Each row is a point on a tangle of strands that fork, close into loops and nearly touch. The rows are in no order.
In the rows, 128 means zero.
Points whose rows are less than 147 apart are linked; no others are. Some points are linked to none.
Gad: [137 136 146 119  92 189 124  98 121 160 130 130 113 123 128 142  90  84
 100 130 145 126 101 139 170 121 161 147 215 137 154 102  90 133 163 133
 134 101]
bipob: [130 151 128 143  99 120 200  98 143 124 133 137  91 114 152 107 119 169
 153 164  65 170 117 108 175 145 117 127 139 132 157 175  75 152 129 140
  93  68]
Med: [121  92 204 149 134 124 162 121 188 148 136 123 130 111 158 173 131 153
 156 132  84 153 112 127  82 137 103 103  33 136 110 127  82 131 114 109
 112 171]
seve: [110 130 168 122 173 117 110 156 103 141 137  92  92 129 128 129 156 101
 147 102 160 137 138  91 153  97  63 115 113  97 143 154 138 129 138 111
 103 129]
nibi: [ 82 126 180 117  96 173 126  79 147 135 154 123 119 119 120 156 109 103
 110 115 100 138 101 160 115 136 124 114 123 158 144  93 102 121  77 124
 114 141]
sal: [139 162  81 119 120 100 125 162  77  75 133 140 156 165 121 117 158 149
 121 122 124 104 155 119 112 133 133 154 123 119 114 122 170 111 119 147
 158 170]
zafe: [141 119 145 150 117  89 115 150  98 116 124  96 134 132 123 154 126 166
 125 105 163 121 137  62  83 133  97 106  69 129 164 111 131 142 140 103
  93 151]
ketu: [158 122  86 121  79 131 185 118 128 110 128 139 110  86 167  76 123 163
 149 157  92 174  90 101 141 152 143 121 159 115 179 147  76 152 156 146
 114  68]
Rupat: [ 83 103 169 123 131 122 142 126 160 112 121  93 136 143 129 156 107 152
 119 108 115  93 124 137  85 115 152  89  36 143 129  78 135 120  98 104
 117 164]
Seseg: [159 122 188 171 103 128 146  91 165 145 170 107 164 117 123 129 141  87
 116 126  76 152 197 111 207 134  62 107 125  90 173 213 136 209 103  72
  86 136]
kezo: [116 100 205 111 144 137 131 141 163 125 120  87 115 162 125 129 109  97
  99  99 121  88 125 162  99 128 133  62  74  93 141  82 147 126  98 113
  95 175]
nog: [138 124 175 161 116 170  94 137 141 114  88 124 117 161 129 127 104 104
 106 156 140 115  86 182 123 111 159  69 179 114 133  97 134 178 115 133
 205 136]
Nof: [ 90 121 123 129 126 103 129 155 123 143 128 131 148 134 163 161 143 136
 162 154 157 148 104  93  52 154 152 118  94 209 106 125 131 110 140 136
 160 137]
norep: [ 79 127 113 101 146 103 108 127 129 142  70 145 100 153 111 161 153 130
 123 110 137  97 103 103  64  84 132 116  84 151  65 125 134 127  94 135
 173 159]
muk: [111 159  72  92 114 119 133 133  93 116 178 140 156 111 123  86 128  96
 110 124 129 109 122 163 163 154 153 175 205 153 150 142 213  91 148 146
 171 139]
fav: [ 66 160  87 121 159  91 141 152 136 130  88 184 124 137 134 111 133 162
 115 129 108  92 128 150 121 172 154 167 103 155 108 104 163  79 133 149
 100 131]
kavuv: [165 147 147 174 140 139 169 141 173 129 116 107 152 105 156 115 111  68
  97 125  98 114 108 178 184 148 147 115 143  99 127 105  97 169 136 115
 142  93]
Zek: [ 98 126  97 135 120 146 144  96 150 103 103 144 132 124 154 169  99 155
 121 132 130 124  77 182 110 139 168 142 133 138 102  88 107  91 119 149
 145  67]
bibu: [167 168  55 118 128 146 128 145 108 138 135 118 158 105 132 102 144  68
 135  86 126 115 132 157 164 115 141 161 134 105  86 145 166 158 149 148
 176 178]
mamal: [ 95 163  79  90  93 120  91 107  84 120 144 174 137 134  82 112 150 118
  94 123 144 101 135 181 140 132 181 155 186 165 154 111 197  95 113 129
 151 122]
kav: [129 137 162 142 144 111 121 141 123 154 108 119 139 110 135 150 147  78
 118 116 149 140 124 108 168 118  64  93 110 118 141 170 147 125 102 111
  62 121]
gibuf: [206 121 101 200 166  96 164 174 125 117 108 124 145 114 142 115 151 146
 128 122 136 145 152 100 134 131 109 145  92  64  94 167 116 125 146 116
 104 163]
Kozu: [127  94 124  75 110 166  92 114 148 133 124 136 126 116 183 175  97 108
 147 147 160 128 123 102 105 117 128 142 184 133 160  71 105 129 162 176
 128  15]
kerev: [128  96 200 159 160 105 129 118 132 122 122  90 142 151 134 168 118 140
  88 124 116 126 149 102 126 139 111  95 134  99 108 130  97 142 124  76
 140 167]
zem: [104 149 112 135 123 133  55 132 115  99 111 185 140 183  53 120 133 151
  85 116 140 108 153 155  92 112 147 144 116 127 118  84 188 121 100 126
 201 183]
vomu: [148 151 136 160 117 114 158 108 153 154 156  91 136 112 132  97 123  92
 141 127 115 167 171  90 196 133  74 133 114  79 156 182 116 205 143  83
 115 132]
foti: [ 79 135 150 125 190 143  57 140 116 136 138 149 130 197  52 126 154 115
 122 128 126 119 171 146 136 111 150 134 104  89 110 105 155  95  97  83
 144 172]
Zugek: [114  93  96 113  83 140 113 145 121 125 109 164 138 150 158 129 103 153
 153 147 146 143  63 143  38 129 172 166 139 185  84 130 161  89 113 208
 232 169]
vusez: [137  92 129 143 133  98 141 137 113 140  68 146 128 130 164 172 154 152
 110 136 138 113 108 105  53 109 155  97  88 133  78 120  97 134  98 131
 152 168]
nura: [153  88 171 151 154 111 175 124 163 143 122 128  96  86 165 147 131 170
 152 143 103 178  99  99  93 151 116  94  93 161 114 150  60 140 127 131
 111 127]
zopa: [142 161  81 149 148 106 148 152 101 105 127 114 179 176 108 108 138 127
 106 126 122 121 171 132 139 145 154 148 128  84  78 157 147 105 117 119
 157 181]
Lova: [110 172  83 101 154 113 129 118  95 127 169  98 121 150  72  99 158 127
 155  94 137 109 197 106 176 128 135 174 130  75 139 165 162 130 171 118
 146 154]
zom: [139 127  87 110 124 142 135 157  94 126 131 109  66 123 149  72 122 169
 172 158 161 162 114 115 112 149 143 153 125 107 162 135 122 146 180 173
 119 129]
gidi: [ 87 137 142 140 169 111 104 126 129 121 112 121 154 168  85 124 129 140
 104 122 119 117 166 134 155 137 122 112  94 114  89 128 140 107  92  77
  94 170]
diz: [113 147 103 103 103 145 134  93 124 117 142 117 141 105 134 127 129  97
 105 125 146 155 137 129 140 162 119 142 168 145 149 114 117 121  97 133
  86  62]
runu: [114 152 118  98 114 180  97 127 135 121 112 127 124 122 103 108 137 101
 136 108 139 115 127 204 167 153 154 125 122  91 149  76 134 158 106 123
  99 106]
pid: [119  91 131  87  93 194  77  92 149 119 132 141 118 122 140 169 108 104
 129 151 160 131 153 153 123 132 158 156 208 147 193  65 126 149 147 177
 159  35]
Zur: [ 96  98 128 103 128 189 109  85 148 106 135 149 145 108  86 182 111  66
  92  82 130 124 115 171 145  82 150 124 141 149 193  79 159  80  99 107
 103  57]
Nites: [139 115 196 151  88 145 156  95 159 131 163 122 143 107 148 153 140  71
  99 107  77 139 161 132 182 122  71 103 148 120 173 175 133 162  69 112
  64  97]
lofef: [183 149  80 130 103 149 108 188  97 105  97 123 144 121 144 111 133  75
 125  99 166 105  98 132 131 108 133 139 160 126 119 132 182 140 143 180
 162 148]
Petiv: [193 141 112  84 132 139 157 154 107 138 107 101  79 123 144  83 125 127
 154 152 156 156 120 117 144 153 119 103 142 103 147 144  88 165 171 155
 116 134]
Gobe: [204  93  51 119 104 137 152 147  95 108 133 155 169  95 178  93 118 146
 130 137 108 173  75  85 103 158 153 132 182 164 125 158  97  78 148 175
  97  76]
vaf: [134  93  81 100  89 149  90 132 123 117 125 153 162 106 189 172 110 127
 130 128 152 126 111  93  72 116 123 166 168 160 121  86 122 103 159 181
 132  40]
zevo: [ 46 115 173 145 107 167 130  97 183 161 116 154  95 152 134 146  86 131
 116 156 107  97  81 165 105 106 180 134 114 140 125  73 113 147 114 134
 188 135]
kefus: [149 106 138 138 153 111 143 151 125 127 107  84  76 114 133 151 115 170
 146 139 152 118 111  93  94 118 149 100  87 130 138 113 107 137 161 133
  99 152]
zaf: [135 151 100 177 111 131 127  86 128 155 190 104 197  98 111 126 145  82
 110 108 120 136 188 122 192 124 147 156 125 146 127 185 157 165 124  82
 138 149]
Fevit: [ 58 158  90 121 145 107 110 150 122 133  93 177 129 152 125 137 133 128
 106 117 147  75 109 163 124 146 176 145 124 159 157  92 185  78 123 144
 114  85]
Rino: [110 106  83 106 117 152  84 129 140 113 117 166 157 132 155 163 110  98
 120 128 169 139 117 120  47 135 122 174 164 199 117  77 158  94 127 193
 165  80]
Zamot: [146  80 113 134 102 154  91 169 112 114 100 128 118 121 173 117 103 168
 148 156 167 125  61 132  68 110 174 134 148 174  97 116 141 118 150 186
 179 145]
nuteb: [142 124 140 167 110 105 121 146 109 119  98 121 153 110 143 145 123 133
  86  88 158 119 106  92 100 122 104  95  93 178 134 121 124 120 109 111
  85 131]
Sig: [107 124 170 111 106 164 119 108  97 115 143  99 112 123 115 128 121 137
 114 122 127 134 113 161 142 139 128  98 121 120 125 103  92 139 103 103
 118 169]
lapob: [199 139  64 113 132 116 155 167  90 111 134  98 146  78 160  87 146 105
 149 110 134 141 135 114 151 142 112 137 127  95 109 175 141 161 166 143
 149 163]
furib: [154 130 207 132 141 182 115 143 153 146 131 103  99 166 103 127 113  75
 123 147 162 106 122 207 147  90 130  86 142  94 156  97 120 173 105 137
 167 151]
Tidos: [ 77 135 149 122 154 110 123 137 130 150 156 113 106 141 147 178 158 143
 180 144 139 143 136  76  88 122 113 133  69 160 137 121 123 118 135 126
 139 130]
gava: [ 63 103 137 103 117 178  98  91 167 185 104 159  97 149 128 165  99 114
 174 149 175 120 102 179  75 103 171 173 166 161 124  93 147 126 149 202
 210  82]
daleb: [ 91 136 111 118 109 133  79 117  84 109 149 108 101 146  92 113 136 158
 103 112 151  71 124 157 142 100 179 151 139 101 120 113 172 130 140 128
 171 168]
tid: [116 137 107 134 109 129 139 125  91 114 140 113 112 130 131  94 120 166
 110 140 143 111 124 163 148 153 176 169 167 110 102 130 137 133 145 132
 167 172]
vad: [181  95 117 164 184  90 157 114 119 105  99 110 155 127 120 142  99 193
 189 132  97 187 167  96 136 117  53 110 133  43 134 222 106 118 173  84
  98 127]
muluv: [146 100 166 153 101 211  84 105 157 130  89 133 139 153 127 140  82  91
 137 160 163 122  92 192 135  93 178  99 220 136 171  91 139 160 125 169
 205  73]
lika: [161 117 126 142 166  98 163 136 112 101 135 106 111 125 132 100 120 172
 159 152 117 200 153  71 149 128  67 137 128  88 146 191 103 139 165 119
 131 135]
vakiv: [ 58 112 171 127 159 171  66 127 149 146 118 159  91 186  57 117 133 107
 108 146 123  99 132 163 121 103 184 116  83 101 123  76 152 129  75 105
 166 163]
zozur: [ 74 183 125 127  93 110 164  84 151 146 161 142 118 135 132 119 120 169
 142 161  75 140 128 144 185 161 125 150 154 127 160 161 125 112 114 127
  78  58]
reso: [152  85 155 109 113 136 112 117 157 172  92 124 141 116 177 185 108  72
 145 147 165 131  60 121  58 125 142  86 151 150 105  90  90 114 109 153
 133  80]
bava: [115 110  83  93 163 115 132 156 103 129 113 160 107 126 126 121 148 220
 194 128 159 154 124 129  50 165 148 148  54 151 125 137 140  91 157 153
 139 176]
rafun: [107 132 143 145  92 110 137 100 138 127 127 152 135 110 125 145 131 205
 134 125  67 137 102 133 110 165 148 119  97 181  91 134  78 123 118 112
 122 166]
Kezi: [106 147  89 118 103 119 138 131  95 113 116 154 136  92 162 121 126 177
 158 138 116 149  87 117 100 146 128 121 111 174 148 127 131  93 138 150
 101  97]
Kiko: [157 133  88 168 125 104 175 137 114 118 129 134 141 136 142 118 139 133
 115 129 100 168 141  87 156 164 111 155 166 164  98 211 145 106 143 161
  98 137]
teze: [157  90 172 171 177  82 141 117 131 113 100 119 157 136 133 192 121 194
 136 123  98 144 158  87  90 148 103  98 125  96 102 161  79 114 147  86
 127 159]
gezaz: [111 157 143 117 113 173 109 111 119 132 128 127 142 131 101 102 132 103
 100 125 107 108 121 180 189 139 159  99 130  91 110 107 120 149 107  87
 118 165]
mezeg: [174 116 195 167 126 117 185 105 135 168 151  79 146 144 125 135  95  93
 103 121 116 114 150 130 195 111 103  93 163 109 102 209  89 172 123  86
 124 158]
nezo: [ 69 116 189 144 151 148 109 111 156 145 105 145  94 161 103 146 101 120
  98 151 115 112 112 142 111  89 149 119  99 109 105  92 125 145 104 100
 180 181]
luto: [129 155 111 105 179 147 104 119 108 120 145 111 123 151  61 109 158  92
 137  96 124  81 178 154 181  91 147 142 132  70  97 125 155 141 144 102
 165 158]
geneg: [146 124 162 137 137 164 151  87 136 149 181  80 133 114  91 121 102  47
  85 115 150 135 158 142 194  85 138 124 159 151 135 149 124 159 125  75
 131 150]
lil: [ 30 162 127  87 131 122  86 106 144 147 126 183 113 132  97 119 135 173
 141 116 121  86  94 200 100 124 155 148 101 156 105  95 180  90 111 127
 164 137]
Pir: [ 63 105 124  94 130 124 119 140 143 136  93 135 137 123 150 161 148 146
 176 151 161 109 101 150  76 146 180 114  95 206 122 102 161 149 136 145
 187 119]
nelal: [ 73 168 102 129 126  92 152 123 157 141 112 177 134 127 138 100 132 180
 124 151  59 117 142 145 173 187 144 161 142 134 128 121 150 101 135 125
  77  91]
Giv: [ 26 120 160 123 134 113 133  77 163 148 143 152 142 143 100 157 128 170
 134 143  72 102 127 152 115 124 149 125  67 175  70 119 137 108  88  95
 153 163]
dabat: [ 78 175 102 128 124  79 105 129 102 134 159 175 147 148  76  71 131 182
 107  88 137  57 163 159 147 134 141 167  82 146 125 113 187  78 126 100
  91 129]
kosav: [190 104 157 169 130  66 128 125 138 111 116 126 153 109 116 163 128 171
 129 114 101 150 159  57 104 151  50 103 100  70 131 160  94 141 138  79
  91 152]
ris: [120 123 141 136 171 122  86 172 101  93 121 113 119 147 128 126 154 186
 178 123 155 122 153 137 101 128 109 133  61  77 140 115 128 129 136 119
 132 156]
guz: [ 73 119  99  97 121 140 110 113 158 138 113 171 120 145 148 161 116 128
 140 137 164 122 100 173  74 140 160 200 177 155 116  85 165  77 137 202
 201  81]
zamu: [ 98  92 133 144 161 107  71 151 147 117 125 145 171 185  85 128 107 203
 146 101  88  70 196 113 128 104 100 124  42  92  77  71 129  80 116  67
  89 147]
fofab: [124 188 113 142 105 145 112 141 146 114 150 142 110 123 108  96 152 107
 153 133 120 162 140 106 152 121  90 158 120 103 188 111 148 141 130 134
 115 101]
Bazad: [136 109 101 168 130 133 144 148 116 119  92 140 133 121 175 121 123  72
  65 123 153 123  93 139 134 122 149 138 183 130  94 132 119 142 113 137
 163 116]
Viv: [171 154 118 149 147  85 142 152 125  83 156 103 145 116 155  98 155 143
 155 166 128 180 136 105 138 146  71 116 117  88 141 150 117 141 120 122
 133 122]
lese: [101 158 146 120 162 125 100 130 135 130 164  99 106 160  57 103 152 104
 130 103 132 125 182  96 164 128 130 129  88 105 180 126 165 120 129  80
  87 135]
Der: [157 134 138  96 104 165 137 134 131 133 110  94 115 110 143 124 124  81
 147 117 150 116 107 164 153 137 126  88 125  76 180  95 115 164 128 133
  88  79]
kizur: [165 130  55 133 121  99 189 154 134  98 131 146 117  92 154  90 125 166
 128 133  96 182 126  72 133 147 100 172 139 154 146 192 151 108 150 164
  95 116]
zud: [189  96 192  84 114 113 158 119 144 173 155  64 100 101 145 111  91  63
 121 146 144 128 109  90 129 120  71  60 147 114 152 133 114 130 135 131
  59  96]
Gepor: [167 136  90  92 129 120 121 189  85  91 106 125 109 134 141 128 163 120
 138 107 154 107 116 108  98 112 106 133 138 139 120 132 166 120 133 188
 146 146]
Luti: [ 84 157 106 116 118 112  95 139 129 147 164 156 142 145  77  77 156 135
 118 116  95  69 185 134 189 142 163 151  85 116 146  84 183 115 113  93
  58 118]
Pavem: [198 132 120 127 125 119 175 121 165 151 149  84 144  65 162  77 113  52
 132 147 139 155 106 117 164 132  87  94 153 113 167 149 109 195 154 121
 132  68]
Bel: [154 161 120 125 122 144 159 127  88 134 145 107 122 147 125 103 118 118
 121 138 135 129 126 141 172 135 154 139 177 101  93 161  92 147 156 124
 178 188]
lotu: [ 53 174  82  83 125 115 113 113 150 143 129 173  97 116 115 126 139 152
 160 106 128 121 109 145 120 157 121 180 118 124 191  93 169  84 148 152
  95  43]
tepi: [140 121 137 124 127 142 136 161 136 112  97  89 106 102 170 131 131 142
 145 128 146 114  95 137 112 140 143  80  93 130 168  88 119 148 134 143
  90  96]
Sitag: [ 66  99 184 112 101 194 128  99 179 175  99 144  91 139 151 179  88 104
 157 143 151 114  99 177 102 104 161 141 123 157 147  69  99 159 136 165
 187 110]
kabo: [207  98  89 134 116 112 151 134 149 152 124 163 101  63 172 121 152 163
 154 161 122 181 100  40  52  92 105 108 110 149 155 147  92 131 136 168
  88  97]
rit: [ 73 120 111 122 154  91 141 108 111 122 132 130  96 149 137 152 128 205
 128 149 132 106 142 122  98 119 168 181 108 118  74 134 126  85 136 135
 169 169]
dod: [ 86 115 188 137  93 134 145  91 166 132 139 127 136 130 142 161 123 158
 142 122  63 148 111 127 113 167 109 107  90 170 122 136  95 120  90 116
  81 144]
Fur: [105 142 157 129 155 125 116 121 133 125 113 127 144 134  89 148 143  83
  87  83 125 116 145 139 155 115  82  87  92 143 135 135 148 125  76  93
  64 137]
dasi: [134 126  77 106 159 116 147 158  99 126 122 135  71 129 134  95 140 192
 175 138 134 167 115  87  96 145 121 152  90 117 147 161 145  90 162 172
 106 161]
davug: [ 75 106 175 115 146 113 113 128 162 117 147 112 155 170  95 132 121 172
 134  96  80  76 169 135  92 102 130 104  22 125 101  74 133 104  74  90
  93 153]
kat: [168 138 162 145 127 119 168 111 126 178 175  87 140 121 144 108 129  75
 131 137 136 152 177  94 204 126  86 125 171 134 137 215  95 193 141 100
 122 124]
Vure: [116 166 108 155 166 122 128 132 135 125 147 124 143 137  85 126 140  78
  94 116 143 140 156 132 174 110 129 165 152 152 120 142 180 108 122 112
 135 141]
ven: [109 153 139 107 161 129 117 146 129 146  82 141  65 144 125 160 150 113
 146 110 136 105 100 128 110  87 111 124 114 133  93 123 107 123 124 163
 133 148]
nuv: [138 139 136 137  94 164 144  97 125 163 104 137 132 140 132 165 106  55
 103 107 137 118 105 128 164 107 141 114 188 112 118 135  95 126 118 121
  94  91]
poguf: [189 140 147 122 141 125 167 131  93 145 112  94 108 133 130 118 125 130
 130 135 133 137 141 117 163 140 113  91 147  78 102 158  60 155 156 112
 126 177]
Fogur: [119 127 113 183 145 101 136 148 110  94  96 168 147 139 149 116 137 110
  55 136 128 121 111 131 138 123 134 135 136 122  76 130 138 127  88 111
 183 161]
fom: [245 117 107 156 138  82 145 155 105 123 137  97 154  81 146 120 142 121
 160 114 166 133 139 103 132 130  90 109 112  48 127 173 121 153 171 101
 144 157]
Nir: [ 97 151 125 133 115  90 121 109 139  97 143 166 142 124 105 124 137 234
 120 140  62 126 138 146 118 164 126 156 111 143  70 118 113  95 116 118
 129 167]
kazaf: [107 130  82 129 101 135 104 148 109 113 112 183 142 155 122 125 120 141
 116 115 151 123  91 157  60 130 133 174 121 163  99 100 175  79 109 186
 179 173]
dap: [182 105 182 134 129 164 108 141 125 139 146  85 111 110 138 117 117  56
 108 133 191 114 122 171 144 110 110 113 155 102 147 102 110 197 114 123
 155 142]
liku: [ 49 165 130 116 146 115 100  96 133 139 156 166 121 127  58 103 136 154
 100 111 108  83 127 196 143 117 155 145 117 152 129  95 182  70  93  99
 113 122]
sasa: [192 130 180 160 108 128 187 110 120 158 138 100 127 146 139 128 101 112
 109 139 111 132 101 125 158 110 117  88 191 153  87 200  43 139 116 131
 119 111]
bag: [173 115 121 152 192  98 145 122 109 104  99 124 167 152 106 169 108 199
 171 122  82 161 162 107 109 149 100 121 146  73  82 191  99  75 162  89
 121 158]
dofas: [ 85 114 103  98 193 106  99 147 114 104 111 135 133 150 116 145 147 210
 188 117 142 117 155 140  75 152 120 135  42 122 110 108 132 102 148 126
 145 163]
mibig: [117 161 119 110 157 155  96 110 123 164 164 143 110 106  29  94 171  64
 144  83 125 139 177 129 197 116 157 162 110 113 182 159 174 138 143  85
  98 139]
bubef: [115 117 141 126 162 114 105 132 152  96 119 122 125 132 102 130 132 176
 138 111  95 126 199 107 135 134  56 151  65  45 122 102 111 145 121  78
  79 139]
Rur: [126 138  71 155 101 147 139 119 120 138  85 143 173 128 138 145 112  75
  77 111 150 109  95 136 157 127 172 132 169 121 107 123 141 111 126 123
 122  90]
Lazat: [ 61 127 129 120 139 124  97 133 138 122  94 143 126 149 128 160 131 121
 108 134 148  96 113 140  96 131 162 111 113 189 150  83 157 129 110 137
 154 117]
kobed: [188  98 151 163 105  85 136 137 106 121 134 110 141  81 169 144 144 143
 105 127 141 131 110  63 106 100  93 102 125 159 109 142 104 125 125 128
  82 113]
Pef: [160 152 108 135 106 151 134  90 140 143 192  88 169  86 115 112 122  50
 107 118 133 147 145 128 179 125 146 136 186 172 122 149 129 160 151 104
 146 124]
taki: [ 83 160 135 140 138 134  73 125 119 121 141 190 137 154  61 149 161 119
  98  99 137 125 145 127 102  90 121 150 107 177 144  93 177  82  95 119
 144 156]
Pudi: [196  99 135  79 117 135 156 137 142 160 149  78 114  93 171  82  90  58
 139 167 163 140 108 112 138 118  93  94 160 113 155 123  92 175 161 137
  86  50]
gos: [179  98  77 157 113 106 174 146 102 116 130 141 169 110 160 100 127 136
  97 110  98 158  96  90 120 165 155 136 192 196  95 214 102  82 128 173
 102  94]
zer: [145 101 198 144 131 135 151 108 130 136 169  59 130 139 116 140 107  75
  78 112 127 125 153 122 154 112 114  89 140 110 139 157 121 145 104  73
 109 164]
bafav: [ 90 153 138 107 141 142  72 150 131 110 140 132 120 153  74 102 159 140
 124 116 116  83 172 130 154 135 153 118  87 115 171  71 170 148 125  96
  92 146]
Fegu: [129 158 114 150 110  96 132  90 107 119 184  92 171 143 108 124 145 158
 124 124 110 127 192 102 189 139 123 142 138 126 127 200 157 141 131  77
 106 138]
neri: [144 113 189 139 147 108 114 132 152 120 138 113 116 110 108 157 118 150
 139 110 107 139 162 106 120 115  30 113  67  60 142 117 115 137 129  97
 101 161]
kar: [106  90  96  83 112 130 120 138 120 146 132 139  95  95 193 156 132 138
 162 143 150 122 109  90  71  95 136 149 123 188 104 107 108 119 141 177
 120  82]
Riri: [128 132 116  84  97 155  82 158  88 122 176 112  99 124 139  84 112 120
 149 160 155 127 126  99 121 102 125 171 208 164 134 122 166 123 182 180
 153 124]
rukuv: [ 95 147 110 142 149 108 108 107 112 130 152 104 157 160  72 136 147 138
 155  97 105 101 219  91 194 105 122 152 117  73 130 196 159 137 155  70
  89 128]
zemul: [167 143  93 121 155  91 183 149 119 121 105 121 111 142 155 141 163 150
 137 153 121 136 124 121 109 114 141  88 115 138  93 148 112  99 110 156
 106 123]
Non: [151 138 136  89  95 179 116 130  99 150 168 133 100 115 158 105  90 100
 135 165 144 140 121 124 146 126 126 160 222 168 139 110  87 136 178 172
 160  97]
Gov: [110 155 113 104 144 169 109 119 154 128 122 150  85 144  58 105 143  85
  95 129 120  91 170 192 172  78 174 166 145  94 105  92 142 151 112 124
 158 146]
korol: [ 97 142 136 130 136 146 114 114 139 129 106 160 146 132  84 157 148  58
  75  94 117 116 127 163 151  82 123 110 135 154 139 109 158 104  69 108
 102  97]
dera: [146 118  65  86  80 130 127 115 110 106 127 150 146  81 162  90 105 164
 155 150 109 182  72  82 111 155 103 120 149 161 156 133 116 104 143 151
  91  62]
gam: [141 137 131 134 109 120 122 128 125  98 157 103 120  96 147 105 149 110
 135 154 128 172 122  84 130 135  69 113 130 120 194 122 125 165 122 113
 124  99]
nik: [188 103 132 113 110 156 177 139 116 140 121 139 111 127 182 120  95 120
 125 158 122 118  91 149 118 124 147 122 211 151 111 119  12 144 148 174
 182  61]
vofo: [204  88 229  95  96 103 190 120 162 162 146  87  91  87 149 117  97  74
 112 129 118 115 105 122 113 147  52  67 126  96 184 114 118 140 136 132
  86 147]
sili: [175 102 210 121 123 106 141 139 155 145 113  83 122 110 127 138 117  87
  96 111 144  95  94 148 112 145  99  53 103  89 155 100 147 145 112 114
  93 162]
rete: [120 149  99 125 113 141  88 135 111 112 130 172 151 140 109 138 140  96
  96 114 170 144 123 137  80 118 119 157 162 183 121  97 157  94  96 156
 168 133]
ziza: [182 153 112 172 120 132 167 143 174 127 137 101 178  88 161  97 115  62
 127 129 124 164 104 137 169 171 127 109 134 102 155 130 116 159 146 103
 110  86]
tusu: [124 153  78  94 108 135 120 131 105 113 190 112 126  95 129  79 120 100
 138 136 145 142 135 106 160 117 110 176 181 156 161 135 184 110 175 146
 128 104]
vabu: [ 96 142 121  98 119 158  68 107  93 100 144 140  90 138  84 127 165 113
 110 118 161  97 135 172 146  90 197 145 161 144 169 108 184 125 110 129
 171 127]
kope: [ 63 137 127 113 131 116  97 111 129 124 114 184 134 141  99 121 134 191
 130 138  87 105 117 167 116 133 127 146  82 152  64  87 138  96 102 104
 152 176]
san: [146  87 146 174 136  78 165 123 143 142  73 149 146 129 141 177 147 170
 103 135 118 120 123  97  70 143 149  81  71 158  80 159  90 132  89 116
  87 155]
Sib: [189  81 128 145 138  81 141 150 126 121 127 114 115  73 164 115 131 174
 131 151 129 167 104  34  82 107  94  80  94 151 174 157 115 138 148 120
  82 115]
vab: [ 62 140 162 106 145 117 144 114 153 152 142 123  90 145 138 141 149 123
 162 153 119 166 143 102 119 140  87 121  81 133 178 128 114 138  98 119
  90 104]
pida: [174 106 153 153 108 160 114 157 122  97  78 131 117 135 175 110 130 136
 136 161 137 121  90 189 122 136 158  87 181 124 125 122 101 173 127 169
 202 124]
Mato: [152 145  92 159 177 108 150 144 123 146 129 119 180 159 123 113 144 101
 142 118 108 130 180 137 187 131 121 148 126  52  62 191 135 129 149 111
 150 174]
Topo: [128 132 119  78 161 128  99 164 104 120 130 112  69 129 139 115 158 106
 166 111 165 128 114  89 113  97  84 141 139 133 124 126 132 122 145 170
 132 116]
sef: [161 110 112 205 121  92 171 139 135 121 127 127 129 153 131 127 129 191
 119 143 107 149 151 106 156 166 145 156 133 151  96 248 133 130 147 142
  76 130]
neku: [187  90 178 145 115 146 133 148 127 134 105 133 103 117 191 119 122 116
 123 154 136 124  68 153  94 126 143  90 180 146 101 110  31 160 125 161
 203 107]
rekab: [123 114 118 109 120 201 103  82 144 111 151 148 139  99  99 172 117  71
 106 125 152 134 145 166 170 113 171 156 182 127 214  74 146 120 140 121
 127  46]
vafip: [134 119 142 121 101 141 148 117 165 137 140 106 106 118 163 145 113 148
 160 160 139 158  88 129  72 164 169 134 133 174 117  97  73 136 145 165
 142 101]
Teke: [136 118 111 146 131  90 141 133 129 116 123 149 139 118 143 149 150 199
 143 126 117 184 152  71  71 156  96 147  74 146 107 155 104 118 128 130
 107 158]
bot: [ 94  99 131 156 163 108  92 130 126 104 123 138 162 147 113 148 114 218
 152 121  97 125 199 127 111 148 101 163  60  75  93  94  94 100 126  73
 102 152]
nena: [154 177  88 132 101 127 164 121 119 154 122 117 142 102 143 110 141  95
 174 108 115 146 118 116 196 101 100 111 120 100 145 187 137 153 137 128
  74  83]
Nanav: [128 125  83 126 115 114 100 160  91  70 107 172 169 198 100 101 120 171
  93 125 117  96 160 149 104 136 150 165 129  92 101 110 189 115 115 140
 207 215]
fizi: [193 143 112 127 110 136 188 129 113 140 110 136 112 129 158 125 122 120
 123 146 113 146 100 132 142 148 144 120 205 134  96 156  41 131 137 161
 136 104]

A tip is a point with one link. Name the tips that can be reached along the links from each point below, in the order of the rows.
guz: gibuf, Zamot, kar, san, Mato
bafav: nura, Giv, kabo, mibig
vabu: ris, Fogur
fav: Kezi, kizur, vab, sef

A fork is a point with three links, a tip a point with one. Leave the first point through the second and follow the links. Name the first fork or tip that comes.
Gov; luto: zer
gezaz; runu: kabo
Petiv; poguf: Fogur
Nof; Pir: dera
